Points on a hilly landscape, in no order, each with its height.
A ball rolls from a point to the lowest of its 2 nearest points, and stops where none of them is lower. Distance is the straight distance between rows; heights are no part of it.
<386> height 119: [189 139 131 168  78  59 130  94 118 163  93 170 123 150 141 137 109 162
  92 100 192 109 152 119 147 145 143 104 121 166 112 186 115 100 129 145
 160 133 164]
<1450> height 311: [199 130 168  75 162 119 135 138 125 154 127 121 133 180 126 159  58 165
 123 125 130 106 163 120 124 108 160 121  81  93 161  84 135 164 135  76
 119 189 149]
<1321> height 364: [123 107 128 103 172 169 122 119 133  73 166 106  99  99  88  96 142 116
 136 121  77 143  91  99 164  94 113 156 169 125  76 109 123  89 112 136
 119 105 104]
<859> height 315: [ 94  96  90  98 111 188 125 183 139  84 128 104 178 156 169 175 155 102
 136 135  92 164  66 202 113 140 146 103 187  65 126  78  73 189 132 133
 121 116  68]
<585> height 687: [ 95  91 120  92 102 187 121 116 136 126 149 165 139 109 175 125 153 105
 134 163  87 121  86 176  95 116 106 185 126 117  71 132  69 118 132 140
  70 118  93]
<603> height 599: [138 127 167 173 146 141 158 131  80 100 196  99 143  87  81  87 155 137
 162 141 108 182 118 117 147 117  92 141 124 120 123 109 103 106 144 135
  89 117  84]
<520> height 528: [145 113 188 134 117 129 168 148  86 112 148 166 116 127 137  98 140 127
 140 119 123 168  89 170 136 129 156 121 183 134 169 134 104 151 164 125
 123 114  73]
<51> height 100: [107  95 135 132 153 173 145 146 116 108 155 104 115 106  88 112 133 129
 169 110 102 115 101 100 120 125 121 146 118 177 117 138 115  87 103 135
 158  87 105]
<381> height 756: [166 151  65  86 138 100  98 107 173 137 102 126 118 160 121 131  98 186
  46 131 152  90 191  99 136 131 166  83  82 102  90 136 157 139 114  93
 150 217 173]
<1088> height 615: [133 161 155 150 114 158 165 135 152 100 120 135  77  82 100 107 158 104
 144 109 117 171  93 106 129 118 143 144 166 112 144 120 168 157 142 136
 134  88 108]
<922> height 432: [101 100 129 130 172 122 119 155 109  90 158 130 116 151 117 110 137 113
 139 135 108 163  73 115 170 140 137 104 196 165 124 137 100  74 125 129
 131 122  93]
<1158> height 690: [177 161 153 189 101  93 131 117 117 154  97 134 129 115 138 139 116 144
 147  97 173 130 154 113 131 163 140  87 127 148 179 161 124 148 147 128
 158  90 159]
<586> height 147: [162 121 135 127 194 125 176 167 114 145 163  88 120 106  96 109 117 114
 170 147 170 176 117  95 144 133 158  96 111 153 184 106 139 164 136  98
 174 111 143]
<363> height 618: [158 158 138  89 131 181 158 124 105 104 148 131 145 132  96 132 128 122
 121 105  92 150  87 138 110 102 144 128 138  88 108  65 148 141 141 134
 108 137  90]
<1234> height 271: [104  80 166 109 140 165 165 200 103  82 181  81 159 103 134 116 142 150
 184 123  98 134  97 178 126 161 133 137 135 164 137 142 111 103 116 101
 144 115  70]
<1487> height 600: [165 170 172 200 137 139 151 125 127 100 153 132  77  62 100  75 162 112
 162 123 128 178 105 116 150 118 124 147 157 127 140 135 127 172 167 145
 126  76 120]
<251> height 238: [130 103 162  99 166 144 168 153 113 102 177 129 134 172 127 135 107 122
 150  93 106 122 116 130 144 120 152 141 141 174 123 116 124  83 113 118
 135 128  85]
<610> height 677: [133 141 157 165 119  72 134 130 130 127 113 155 122 197 148 155 111 132
 110  70 149 136 166 120 153 136 162 114 161 163 168 119 171 147 135 124
 148 134 134]
<476> height 487: [208 159 130 166  75  85 133  88 178 174 100 132 108 116 111 145 101 161
 112 106 174 118 157  99 135 134 132 129  73 101 144 172 138 152 143 138
 137 125 194]
<1026> height 499: [163 116 207 155  85 101 147 151 105 149 136 179 125 142 175 139 107 156
 170 112 153 111 149 164 132 128 148 140 109 146 179 165  96 162 149 123
 112 131 134]
<1187> height 84: [172 129 121 147 105 112 137 115 105 171 102 182 114 140 135 119 142 132
 131 118 162 116 121 119 153 136 139 117 115 188 121 197 122  67 133 137
 149 125 131]
<352> height 310: [ 70  98 135  92 126 178 142 176  88 104 141  75 188 102 119 127 151 151
 171 122 104 127 102 150 105 155 106 105 113 129 152 116  98 104 102 100
 125 141  85]
<441> height 207: [134  63 174 135 182 116 149 157 132 122 193 107 129 173 130 145 115 154
 162 110 115 102 150 123 146 121 158 130 129 208 140 139 115  96  87 126
 151  95 118]
<807> height 421: [192 132 117 186 152 118 114  92 161 156 112 115 114  77 111 151 125 105
 130 122 175 146 140  98 131 123 122 120  94 152 158 158 132 122 109 145
 145  46 182]
<242> height 742: [162 149  95 110 101  89 105 118 127 147  76 115 115 144 154 139 105 185
 114  95 160  86 188 106 109 178 148  76  90 151 100 161 133 117 101 104
 189 180 166]
<1351> height 331: [143 126 134  99 151 154 136 117 140 107 145 163  91 133 106 121 135 103
 116 115  89 136  91 116 129 106 140 148 148 138  76 122 136  87 126 128
 116 122 107]
<1129> height 645: [156 165 190 141 110 163 169 107 149 103 141 163 109 112 140 141 127 109
 138  86  91 144 122 163 112 108 136 179 177  79 124  69 143 189 175 154
  99 103  94]
<702> height 408: [160 151 130 150 162 121 126  98 144 147 115 128  90 102  97 134 135 113
 115 122 137 160 133  81 136 128 141 122 101 134 164 112 159 149 125 138
 138  82 171]
<919> height 248: [ 74 102 101  64 144 176 130 146 146 115 123 110 191 187 156 171 114 105
 128 129 107 107 111 181  71 128 135 103 134 105 116  54 124 154 131 131
 122 168  81]
<743> height 543: [164 154 199 156  91 151 180 172  78  85 175 132 141 107 135 113 155 122
 153  87 114 177  82 202 145 124 152 137 199 112 147 120  87 143 143 139
 117 113  66]
<816> height 441: [170 117 119 178 121  96 120  79 189 155 123 182  88 127 136 138 125 125
 118 125 168 106 150 108 124 104 146 147 107 169  87 179 159 122 112 139
 151  93 164]
<175> height 420: [153 147 103 157 132  92 115  97 144 127 116  73 131 139  68 157 110 156
  88 104 129 130 168  67 132 132 105 115 107 101 159 124 172 126  91 144
 129 118 185]
<941> height 558: [130 172 161 167  84 154 167 161  71 117 151 112 155 108 123  93 152 126
 148 108 122 179  74 167 140 134 104 141 192  94 147 147  96 102 151 142
  94 115  87]
<410> height 246: [ 97 114 114  21 176 180 131 172 125 155  92  98 162 129 152 135 101 114
 127 157 125 101 121 138  94 128 146 114  93 126 152  66 135 164 134  85
 141 177 122]
<976> height 510: [140  96  73 119 121  79  93  95 178 157 107 156 103 125 117 139 124 157
  62 181 142 106 160 119 144 105 131 128  75  93 122 155 164 156 109 121
 112 141 159]
<766> height 532: [ 90 137 103 181 125 125  94 106 139 125 153  93 143 103  89 138 126 136
 151 136 107  98 139  73 114 117  65 178 125 121 119 131 124  72 104 169
 111  98 162]
<498> height 732: [115 147  86  95 144 117 114 113 150 155  79 137 105 152 151 131 112 153
 124 123 173  81 174 101 101 151 165  99 100 172 101 118 184 115 113  97
 204 168 145]
<668> height 644: [ 96 145 170 163  90 177 161 166 121 128 128 106 132 108 134 128 130 127
 186 105 117 122 122 124  99 159 108 158 139 162 134 149 150 128 139 124
 124  80 120]
<1393> height 442: [155 110 136 191 106  79 122  95  87 132 150  79 152 145  77 142 101 161
 125 141 131 138 156 100 163 122  88 122 111  91 161 146 110 123 111 143
  88 132 164]
<20> height 503: [130 109 148 114 125 154 127 135 160  87 146 171  99 126 188 110 148  75
 124 131 100 140  87 182 133 111 150 153 203 111  81 107 107 168 160 135
 120 100  83]
<673> height 181: [129  74 136 150 167 127 121 134 147 131 161 115 120 130 119 147 117 137
 166 126 153  78 136 105 122 126 145 127  86 199 146 153 127  96  93 121
 168  84 152]
<270> height 776: [139 174  98  91 113 103 109  85 119 135  93 178 109 160 103 121 132 137
  79 106 133 115 153 101 141 109 138  99 125 123 104 124 185  90 145 145
 122 174 138]
<791> height 396: [101 155  99 105 131 143 107  96 138 129 118  87 135 122  74 164 107 157
  89 108 112  94 159  73 109 123 102 132  93  98 132  80 173  97 102 151
 132 141 162]
<1447> height 766: [149 174  70  77 123 102  85 105 125 152  72 150 116 121 114 109 137 148
  57 131 142 106 162  94 118 145 135  71  95 124 104 135 162 119 129 124
 134 201 160]
<981> height 345: [104 127 134  96 102 123 122 136  82 130 114 177 168 171 182 144 124 127
  97 118 135 133 103 197 117 147 135 107 170 114 138 110  87 141 168 132
 105 172  72]
<347> height 29: [109 117 111  85 180 160 149 132 136 110 130  99 115 126  95 130 131 119
 151 107 111 107 112  85 118 126 150 110 121 155 143 101 164  87 106 121
 177 119 111]
<1238> height 189: [142 113 159 112 180 141 182 181 105 111 170  88 127 111 109 107 117 131
 185 142 138 192 106 139 120 140 158 131 114 126 176  99 139 172 136  98
 159 125  78]
<247> height 101: [152 126 131  80 172 148 176 171 105 138 152  81 139 124  88 101 106 140
 161 118 136 143 115  95 134 133 164  89 113 159 156 101 146 108 128  95
 171 148 123]
<812> height 415: [ 30 119  75  73 125 133  86 121 119 124 102 143 183 178 155 138 148 129
  99 138 112  77 133 168 105 135 101 104 145 135  79 145 118  61 108 135
 121 181  88]
<1198> height 410: [100  97  90  85  94  99 103 124  95 163  59 150 175 113 169 121 125 160
 113 139 134  88 150 145 115 150 108  99 100 149 117 168 109 103 115  96
 135 200 146]
<1162> height 751: [142 124  71 101 183  89 106 115 135 145  93 148 112 148 107 120 120 101
  86 142 149 122 127  84 157 110 157  80 115 145 132 126 146 108 127 121
 163 152 154]
<1264> height 160: [148  74 122 176 128  82 111 111 159 141 133 120 129 138 136 165 115 138
 141 152 164  90 164 131 126 143 137 123  86 180 146 184 122 127 105 117
 161  94 152]
<339> height 280: [161 157 142  40 162 156 128 149 126 164 109 118 141 142 150 143  84 129
 129 138 131 106 141 124  84 116 154 101  73 116 141  58 146 170 155  72
 123 200 136]
<1516> height 517: [129 117 131 158 155 121 114  95 146 114 171  99 130 137  68 144 121 150
 139  82  96  84 151  74 122  80 101 161 108 142 115 114 127  75  89 157
 133 104 150]
<1156> height 524: [115 111  69 159  88  61  90  85 154 163 101 181 111 112 146 115 132 133
  82 200 158 113 157 146 145 104 115 151 114  89 101 180 150 150 122 134
 125 132 151]
<970> height 686: [129 115 151 143 140  72 114 129 102 122 123 135 129 187 139 139  97 130
 122 132 133 147 154 133 156 131 139 102 167 128 181 111 136 164 128 135
 110 144 126]
<87> height 141: [178 112 122 191  92  62 132 101 171 146 110 140 121 156 154 151 111 160
 107 113 194 102 181 133 150 138 152 106 114 155 117 207 124 149 103 118
 172 102 152]
<946> height 632: [100 157 130 170 113 184 159 160 120  93 121  97 116  74 107 103 170 118
 169 126 108 178  93 130 109 145 104 142 135 131 118 133 148 125 128 123
 129  82 106]
<375> height 699: [ 82  77 135 127 122 171  99 136 145 110 148 123 124 113 187 113 148  97
 170 163  93 100 108 151 114 130  73 185 143 138  64 147  69 105 134 147
 106 127 119]
<1291> height 343: [ 90  94  92 103  89 210 119 168 132  65 149  91 185 126 152 152 177 110
 154 120  81 163  65 202 123 136 123 112 170  87  91 106  69 117 106 123
 117 112  67]
<546> height 261: [100 146 126 123  84 128 153 152 112 125 111 196 115 132 162 101 184 104
 108 118 128 139  88 172 139 140 153 136 194 149  96 172 113  98 148 133
 130 135  67]
<443> height 446: [159 152 156 126 141 126 117 127 145 177 124 121 105 105 106 148 109 155
 140 154 140 121 155 122 116 136 149 139  33  85 196  78 162 205 146  97
 129 129 180]
<164> height 217: [ 94 163 130 162  69 124 137 136 131 133 106 192 107 103 186  88 170  82
 124 141 140 131  84 153 124 115 110 178 203 109  92 164 106 119 160 158
 105 125 101]
<745> height 761: [157 156 117 117 125 133 129 114 140 153  92  89 104 108 116 161 102 171
 142  98 143 108 170  87  89 165 143 107  50 131 153 107 173 149 116  95
 166 128 196]
<1638> height 721: [ 89 103 141 162 117 150  88 129 162 117 129 133  88  94 186 100 147  78
 171 198 116 124 131 133 118 141  78 188 162 139  98 146 117 168 148 157
  84  80 161]
<1125> height 299: [115 130 116  96 118 148 135 122 138 111 126 204  93 143 145  94 154 111
 114 130 119 126 101 144 141 119 145 146 143 178  59 157 149  90 138 136
 141 133  74]
<368> height 150: [133  95 159 169 168 156 123 135 135  82 173 103  93 100 126  92 153 113
 173 139 116 142 106 115 143 142 114 135 154 183 110 153 106 117 131 142
 132  71 124]
<738> height 472: [166 177 150 130  74  83 130  94 102 131  96 118 140 183 103 146  83 166
  87  71 121 121 170  99 143 139 105 113 133 102 131 121 148 120 126 145
 116 166 171]
<1191> height 427: [162 148 117 108 180 130 130 128 151 183 129 109  81 105  88 141 118 116
 121 149 147 150 132  88 138 124 162 123  61 113 173  87 185 171 140  98
 146 114 169]
<1622> height 301: [ 92 157 131  62 106 161 172 157 107 123 146 155 126 189 141 134 148 122
  91  77 128  97 132 175 141 153 146 127 167 190  84 138 135  51 111 152
 159 166  71]
<655> height 468: [124 116 107  84 188 133 154 196 169  89 140 135 122 143 144 107 124  47
 115 158 117 193  79 152 167  74 178 111 222 109 140 109 119 184 158  98
 147 142  93]
<600> height 710: [ 61  85 148 158 122 165 101 152 140  89 136 116  99 111 185 104 164  98
 178 175 123 118 109 152 117 159 103 155 156 175  93 176 104 131 138 128
 102  84 116]
<227> height 500: [194 130 108 215 101 109 149  75 212 153 158  54 150 117 109 159 100 131
 128 107 162  75 153  84 129 110  95 153  94 121 120 207 126 119  89 151
 143  70 207]
<1061> height 393: [131  96  84 175 131  63  76 102 163 162  75 129 110 127 153 144 125 119
  86 176 188 133 170 140 139 168 144  90 107 134 173 162 124 178 110 117
 166 104 176]
<695> height 398: [100 136  80  49 161 137 140 198 136 126  77 159 140 139 174  93 147  72
  90 172 154 152  79 168 130 114 191  85 170  97 137 103 106 182 164 111
 154 171  64]
<193> height 684: [166 154 168 213 115  83 143 123 139 133 119 151 125 159 120 147 121 120
 127  65 165 135 160 101 162 139 139 110 183 161 170 150 144 149 140 152
 128  84 158]
<1562> height 448: [ 48 140  67  78 134 144  78 113 131 114 102 144 154 167 117 138 156 109
  73 142  96 116 123 130 112 115 100  99 140 109  91 100 127  85 128 165
  93 175  90]
<895> height 754: [188 143  96 119 127 108 114  93 178 145  92  60 129 127 114 169  79 184
  95  95 145 101 180  83 118 162 143  85  66 115 161 119 127 147  89  88
 186 137 191]
<88> height 98: [ 85 117  87  64 203 159 144 177 149 121 109  84 148 147  90 123 118  88
 130 142 126 108 115 105 124 115 149  92 147 143 140  84 147 103 119 108
 171 160 115]
<575> height 593: [143 144 176 133  92 152 167 140  57 137 132 141 161 108 138 114 134 146
 173 114 123 141 105 155 120 140 105 145 107 132 148 143 110 103 150 127
 103 130 118]
<473> height 337: [ 80 153 127 114  83 136 144 150  93 145 124 169 139 159 173 130 133 114
  98 105 144  88 142 183 134 158 111 160 151 171  96 171 120  50 114 149
 125 169  94]
<862> height 157: [131 101 144 198 134 137 119 129 108 135 154 115 126  89 124 115 146 114
 174 163 137 119 116 115 128 134 105 143 131 174 118 181 105 109 122 143
 107  77 148]
<579> height 523: [139 125 159 136  83 171 122 151 136  57 134 132 105  86 170 102 165  85
 138 124  89 175  63 177 145 118 114 160 208  83  78 131  93 144 159 131
 117 101  93]
<612> height 759: [124 108  82  71 206 133 116 141 137 160 132 123 102 118  91 105 140  87
 104 177 130 131 107  87 142 100 158 101  99 134 128 110 133 112 124 121
 158 137 146]
<425> height 719: [126 161 123  76  99 123 113 121 117 152  70 176 103 123 178 111 121 165
 131 108 158 106 174 142  90 162 167 105  96 156 116 123 157 144 139 100
 173 189 129]
<159> height 205: [ 59  85 112  47 173 172 120 150 137 114 124  72 171 148 128 147 119 124
 129 144  91  89 120 145  70 111 135 120  90 120 147  54 127 139  94 114
 138 152  99]
<1518> height 366: [106 143  95  63 160 132  94 130 130 136 103  73 138 151  83 148  96 154
  94 121 120  75 167  86 116 114 137  87  81 110 144  77 165 124 107 117
 158 183 167]
<674> height 583: [173 152 173 169 145 134 149 129 105  77 202 108 105  78  98  69 153 108
 153 132 105 206  93 134 167  96 116 157 163 103 101 105 120 149 153 140
  92 101  88]
<661> height 633: [146 161 161 126 151 163 157 117 126  89 156 123 109 105 103 116 133 109
 113 115  89 185 108 137 124 104 139 154 166  66 131  46 153 187 154 143
  92  99  98]
<1246> height 373: [116 134 123  65 141 123 138 163 111 117  97 181 141 175 178 128 116 114
  91 127 133 135  99 166 114 125 179  81 180 115 138  99 115 168 170 124
 142 176  63]
<1401> height 433: [175 116 121 177 106  79 135  82 144 143 129  67 169 145  74 165  87 178
 100 119 136 106 163  91 146 139 109 109  94 106 146 165 111 126 103 143
 140 124 182]
<929> height 376: [119 113 117 161 137  86 110 119 163 169  94 176  88 113 156 128 146 109
 119 178 166 119 163 133 136 134 154 134 104 131 157 132 154 180 132 111
 152 103 151]
<181> height 404: [100  99  97 187 115  74  96 122 123 134  99 127 130 139 137 145 112 118
 112 177 151 139 151 130 148 170 107 103 134 135 173 154 124 152 123 131
 127 100 164]
<1378> height 576: [124 153 165 112  65 175 174 166  84 134 111 153 147  97 161 108 161 127
 146 103 116 149  69 188 123 151 130 139 161 117 147 165  90  96 156 113
 107 141  91]
<938> height 434: [ 93 148 100 199  92  53 119 101 160 131 132 131 120 178 185 147  91 108
  97 145 133 120 162 109 151 115  89 177 190 103  92 162 163 131 114 176
  97 130 181]
<1146> height 125: [145 106 137 172 103 104 121 112  91 149 118 159 120 124 125 107 129 120
 143 161 136 131 109 124 148 119 102 145 133 144 136 187 109  94 140 150
 107 118 141]
<307> height 707: [ 90 160 144 101 118 103 130 126 123 146  74 186 114 154 198 131 128 149
 113 119 172 107 180 162  95 132 161 109 140 130 118 106 172 178 132 105
 160 164  96]
<602> height 321: [110 143 105  93 137 133 134 121 126 141  87 184 104 117 125 109 138 113
 119 148 131 121 111 133 109 120 154 125 123 127 131 122 167 142 145 118
 126 137  99]
<968> height 386: [ 53  97  92 109  92 109 103 133  95 141  89 145 163 145 178 135 140 146
 123 141 143  99 137 158 113 145  98 122 127 164  91 170 114  78 104 122
 137 151 123]
<1612> height 466: [142 126 173 116 127 137 130 111 132 161 133 158 119 120 147 145 110 149
 151 152 116 123 145 151  81 114 141 159  64  97 173 111 146 202 160 114
 102 128 138]
<630> height 284: [100 135 121  60 155 155 135 135 124 144  91 118 117 112 106 119 133 113
 115 151 118 126 122 121 102 142 133 109  71 118 143  90 155 148 125 105
 142 152 133]
<357> height 431: [187 151 125 204 172 119 122  93 140 128 161  96 131  81  74 123 149 115
 157 119 166 165 131  84 142 114 110 124 113 161 144 145 125 132 126 156
 120  40 145]
<1202> height 362: [ 52 114 108 160  94  91 115 130 123 138 127 158 146 173 171 137 134 123
 109 124 132  79 165 152 139 139  95 159 164 167  71 177 121  56 100 151
 127 133 117]
<618> height 352: [112  92 128 142 141 120  98 121 135 133 124 183  93 123 140 109 141  99
 125 175 132 134 127 129 132 122 127 156 135 127 126 128 142 158 134 125
 106 102 124]
<217> height 731: [ 67 131 135 154 125 178 102 122 158 128 150  90 110  70 157 107 147  90
 148 180 106 136 128 105 111 129  49 200 139  87  98 121 132 166 152 172
  66  85 176]
<1050> height 749: [192 146  73  99 144  92 100 125 164 143  96  79 106 140 127 154  81 167
  93 114 149  96 198  84 120 170 168  67  93 140 129 131 130 132 108  84
 179 200 180]
<411> height 544: [153 150 132 123  91 172 130 141 125  76 150 138 114  59 124  95 170  88
 134 123  91 194  66 163 130  88 128 151 183  37 110 107 110 168 154 151
  91 100  80]
<1016> height 312: [152 114 128  32 167 153 116 146 138 146 124 107 168 179 161 151  73 151
 122 125 128  67 154 159  89 103 157  96  65 124 112  71 136 122 119  98
 133 217 122]
<809> height 584: [ 95 147 125  96 124 174 127 112  94 107 173 112 159 151  63 132 134 133
 117 101  63  84 118 135 117  89  97 163 134 121 102  88 100  37 104 168
 105 152  96]
<1139> height 332: [193  92 136 108 159  78 122 139 135 157 129 106 134 171 130 148  83 159
 131 138 157 107 156 109 163 128 166  90  79 123 182 122 134 154 129  67
 147 155 161]
<1386> height 484: [156 124 219 129 100 126 146 128 144 147 158 180 108 150 153 147 108 133
 180 122 126 104 144 173 113 110 148 168 102 120 143 122 122 172 154 123
 101 119 115]
<475> height 314: [ 74 123 132 143  84 140 124 145  95 115 127 152 185 157 187 146 152 109
 125 143 110 147  86 211 122 154 103 143 192 100 138 121  68 132 159 141
  81 133  82]
<128> height 264: [ 49 151  85 134  83 147 121 128 129 123  95 158 125 107 163 109 174  96
 123 155 112 142 104 127 115 139 101 154 173 107  92 153 110 102 143 134
 105 122 118]
<1492> height 365: [198 155 146 183 112  91 135 105  87 161 128  74 142  93  85 148 114 169
 143 103 173 171 175  95 140 158 112  95  49 104 184 127 120 162 127 122
 129 119 181]
<739> height 349: [ 36 106 100  81 139 198 119 149 108 106 123  85 170  97 111 111 173 138
 147 139  80 109 107 139  89 126  89 143 102 105 129 102  93  90  95 126
 134 134  89]
<1655> height 400: [ 92 109 117 136 190 155  99 103 158  91 167  98 100 104  90 110 142 104
 129 126  91 157 139  78 161 117  86 149 168 126  95  67 130 124 116 157
 101  97 158]
<78> height 667: [152 147 160 107 117 110 147 129 131 137 111 134 122 173 128 162  96 153
 128  88 133 121 158 118 125 129 149 115 111 144 143 103 169 136 130 108
 148 135 126]
<172> height 566: [ 79 160 128 135 105 167 156 123  93 123 167  94 161 111  96 119 151 132
 145 109  88 119 103 126 113 122  82 178 153 105  97 128  98  51 128 148
  94 130 112]
<191> height 565: [155 146 148 140 126 151 142 160  98  59 156 104 111  55 105  84 177 102
 156 123 103 217  81 148 149 118 128 125 162  70 122 123 131 166 137 127
 128 102  78]
<711> height 350: [200 122 166 142 119  93 138 116  95 157 142  99 135 147  95 150  93 179
 142 110 150 140 150 104 148 138 147  93  84 125 179 127 124 158 123 103
 127 141 165]
<396> height 456: [154 160 149 150  99  98 138 112  78 129 145  90 162 161  67 143 117 167
 114  83 122 143 163  92 150 128  89 117 125 109 143 129 126  84 111 141
 101 148 145]
<996> height 268: [137 151 181  95 125 161 177 159 106 118 163 155 125 183 117 140 121 116
  98  57 110 110 130 158 157 127 160 144 144 191 107 117 139  75  98 139
 136 132  89]
<1363> height 478: [ 93 125 109  99 143 112  93 103 108 118 121 137 158 175 113 146 112 124
  73 152  99 144 119 135 126 120 100 118 144  86 115  80 123 117 143 139
  62 159 111]
<1057> height 506: [158 102 122 183 123 102 123  85 195 133 166  73 133 132  78 158 107 150
 134  84 127  59 171  83 130  88 100 160  96 141 111 149 131 107  79 158
 144  83 184]
<1575> height 379: [171 162 148 198 127 106 122  99 131 173 128  82 122  66  73 131 131 139
 147 143 166 164 151 106 128 144 110 135  58 101 183 133 158 187 134 142
 107  79 186]
<1581> height 743: [133 148  61  68 169 131 134 127 163 158  92 158 101 148 123 102 128 121
  95 129 178 108 141  91 127 111 179  88 101 173  97 126 193  96 140 119
 195 170 132]
<451> height 486: [116  85 139 105 173 122 134 159 153  63 155 166 100 148 181 109 129  69
 128 152 116 172  99 177 157 110 168 125 219 125 126  86 103 192 157 121
 131 124  78]
<628> height 607: [142 137 162 156 121 144 165 118  76 140 151  93 164  94  86 125 130 178
 184 114 123 123 137 125 113 134  92 148  64 134 139 116 127  94 124 116
 116 131 133]
<722> height 492: [142 103  88  88 107 105  91  86 148 187  87 167 119  94 130 122 112 166
  86 169 130  93 143 118 109 121 123 126  35 107 117 172 151 127 123 122
 119 171 179]
<1497> height 445: [175 109 142 132 103  86 120 125  66 163 100 140 145 114 139 114  98 161
 147 121 151 137 138 124 140 157 126  93  81 136 162 160  88 130 127 106
 120 156 169]
<1109> height 351: [ 84 130  97 124 144 119 117 141 135  89 101 171  82 130 141 101 170  75
 109 141 112 179  85 125 167 124 143 111 201 124 108 130 114 141 143 127
 137 122  92]
<1573> height 612: [118 132 186 187 125 139 155 142  71 118 210  80 169 109 104 120 138 148
 184 117 126 133 135 138 126 129  76 160 115 146 128 130  98  91 113 133
  96 111 103]
<1301> height 425: [116 107 121 177 206 125  98 100 159  98 175  73 113  92  74 131 137 130
 146 113 124 148 152  70 159 119 113 131 137 152 130  77 135 112  85 142
 139  82 167]
<85> height 383: [ 94 124  97 157 138 146 113 135 143  81 115 144  80 104 128  90 170  97
 117 127 104 179  87 101 177 130 114 123 211 160  78 136 132  95 136 129
 137  85 119]
<1588> height 471: [193 145 119 117  83  94 130  85 152 171 111 167  98 120 102 130 104 176
 105 124 142 108 153 117 120 109 124 143  41 106 103 180 146 109 131 138
 135 155 179]
<688> height 338: [138 129  92  44 166 124  98 144 149 134 106  94 139 166 124 137  75 171
 107 115 134  45 180 117  79 114 155  85  79 135 103 100 151 127 104  82
 168 225 164]
<910> height 409: [112 109 115 170 153 116 116 114 123  99 136 145 107 139 108 116 143 105
 123 113 122 148 106  79 172 137 122 126 190 179 103 149 100  58 115 148
 139  87 123]
<1532> height 429: [154 125 112 113  83  87  88 117  77 172  64 124 154  90 151 119 110 172
 124 128 121 119 149 123 124 173 110  85  88 145 131 172  97 120 123  91
 126 202 191]
<143> height 655: [103 134 176 126 112 142 149 145 123 123 119 123 138 152 160 152 118 146
 142 101 125 129 136 146  96 171 142 136 136 160 166 113 159 142 134 110
 138 114 121]
<742> height 672: [117 120 127  94  96 146 114 104 146 156 142 175 138 117 170 146 127 118
 122 158 110 110 113 154  74  97  99 199 108  92  91 109 121 149 141 152
  67 129 129]
<1542> height 455: [171 111 121 126 106  86 125  83 182 170 140 187 104 144 122 140 108 159
 106 120 135  92 161 111 142  85 149 159  64 144  82 179 159 104 102 127
 134 134 146]
<21> height 232: [116 107 157 149 166 146 182 178  88  96 187  72 154  99 105 108 143 150
 195 115 133 168 106 136 128 154 130 109  96 163 153 120 129 130 108 109
 157 112  76]
<658> height 309: [ 44 148  84 101  98 144 106 162 134 107  70 160 113 115 160 106 192  74
  89 160 115 171  96 136 130 137 124 129 173  84 116 122 111 161 146 130
 120 118  86]
<42> height 418: [120 128 107 200  84  56 110  93 129 136  97 129 135 155 150 142 103 131
 105 151 156 107 163 124 156 135 101 135 160 110 131 186 140 139 128 144
 123 136 171]
<140> height 602: [129 157 119  73 158 169 150 122  93 100 149 110 156 141  67 118 130 126
 110 105  85 121  88 111 128  97 130 116 132 104 119  91 125  65 125 130
 109 164  78]
<620> height 392: [177 158 152 203 131 101 117  98 170 160 140 142 101  97  94 150 138 119
 132 133 153 154 152  94 143 110 139 149 101  98 171 125 154 192 137 149
  98  75 196]
<408> height 378: [ 32 111  98  89 109 208 102 151 138  79 142  82 168 117 135 133 183 122
 141 139  69 119  81 146 108 133  90 135 169  92  96 115  62  88  96 121
 110 127  78]
<1421> height 452: [118  94 122  90 200 121 139 188 123  83 141 142 143 159 131 108 111  77
 128 158 116 178  72 143 167 109 162 100 206 144 122 120 110 114 148 111
 144 139  85]
<1534> height 512: [146 107 213 160 127  82 149 167 113 122 162 172 110 148 167 117 130 127
 160 123 154 134 115 170 155 128 169 129 170 168 182 162  90 169 149 137
 114 111  98]
<597> height 495: [215 143  92 170  92 102 133  80 183 167 114  85 147  81 113 150  99 153
  99 118 180 109 142  80 126 135 106 131  76  98 144 196 116 135 112 150
 141  85 205]
<847> height 285: [ 89 104 116 105 116 173 123 140 114 106 127 121 182 177 153 160 130 109
 122 130  83 144  94 183  89 158 112 129 164  97 130  80  79 136 135 131
  87 129  79]
<1236> height 430: [147 119 122 203 142 110 102  96 180 140 125 155  94 102 146 128 140 104
 153 147 169 133 135 115 132 121 135 143 113 190 137 183 133 141 133 142
 144  39 165]
<559> height 548: [ 76 159  92 159 114 149 124 122 102 149 150  93 164  74 100 113 148 132
 147 159 102 109 104  95 114 107  54 188 123  89 112 142 116  68 130 173
  86 122 149]
<1566> height 695: [103 128 143 127 118  89 112 110 126 130 105 163 119 167 177 157 106 126
 123 142 143 114 159 162 112 126 142 123 150 112 162 105 158 186 151 118
 122 144 121]
<11> height 498: [119 107 129 122 132 109  87 110  87 144 128 114 153 139  91 125 104 118
  97 178 113 149 134 136 143 126  88 114 106  61 157 100 124 149 127 136
  59 154 157]
<101> height 658: [139 158 163 138  84 171 140 104 136 137 155 165 128 115 167 147 118 116
 138 120 101 113 113 176  81  98 108 196 145  68 114  82 117 182 164 159
  80 115 119]

For each start below, name the point where the ball stops.
<579> | <164>
<1202> | <1187>
<628> | <702>

Call two points neighbours if one is among the 2 nearest of the other. Go from one point of each pair to the other, from neighbour to neighbour, staying as low as possible. Name the highest point that can't be avoided.
<164> and <1187> | <655>
<1187> and <410> | <408>
<1187> and <347> | <862>
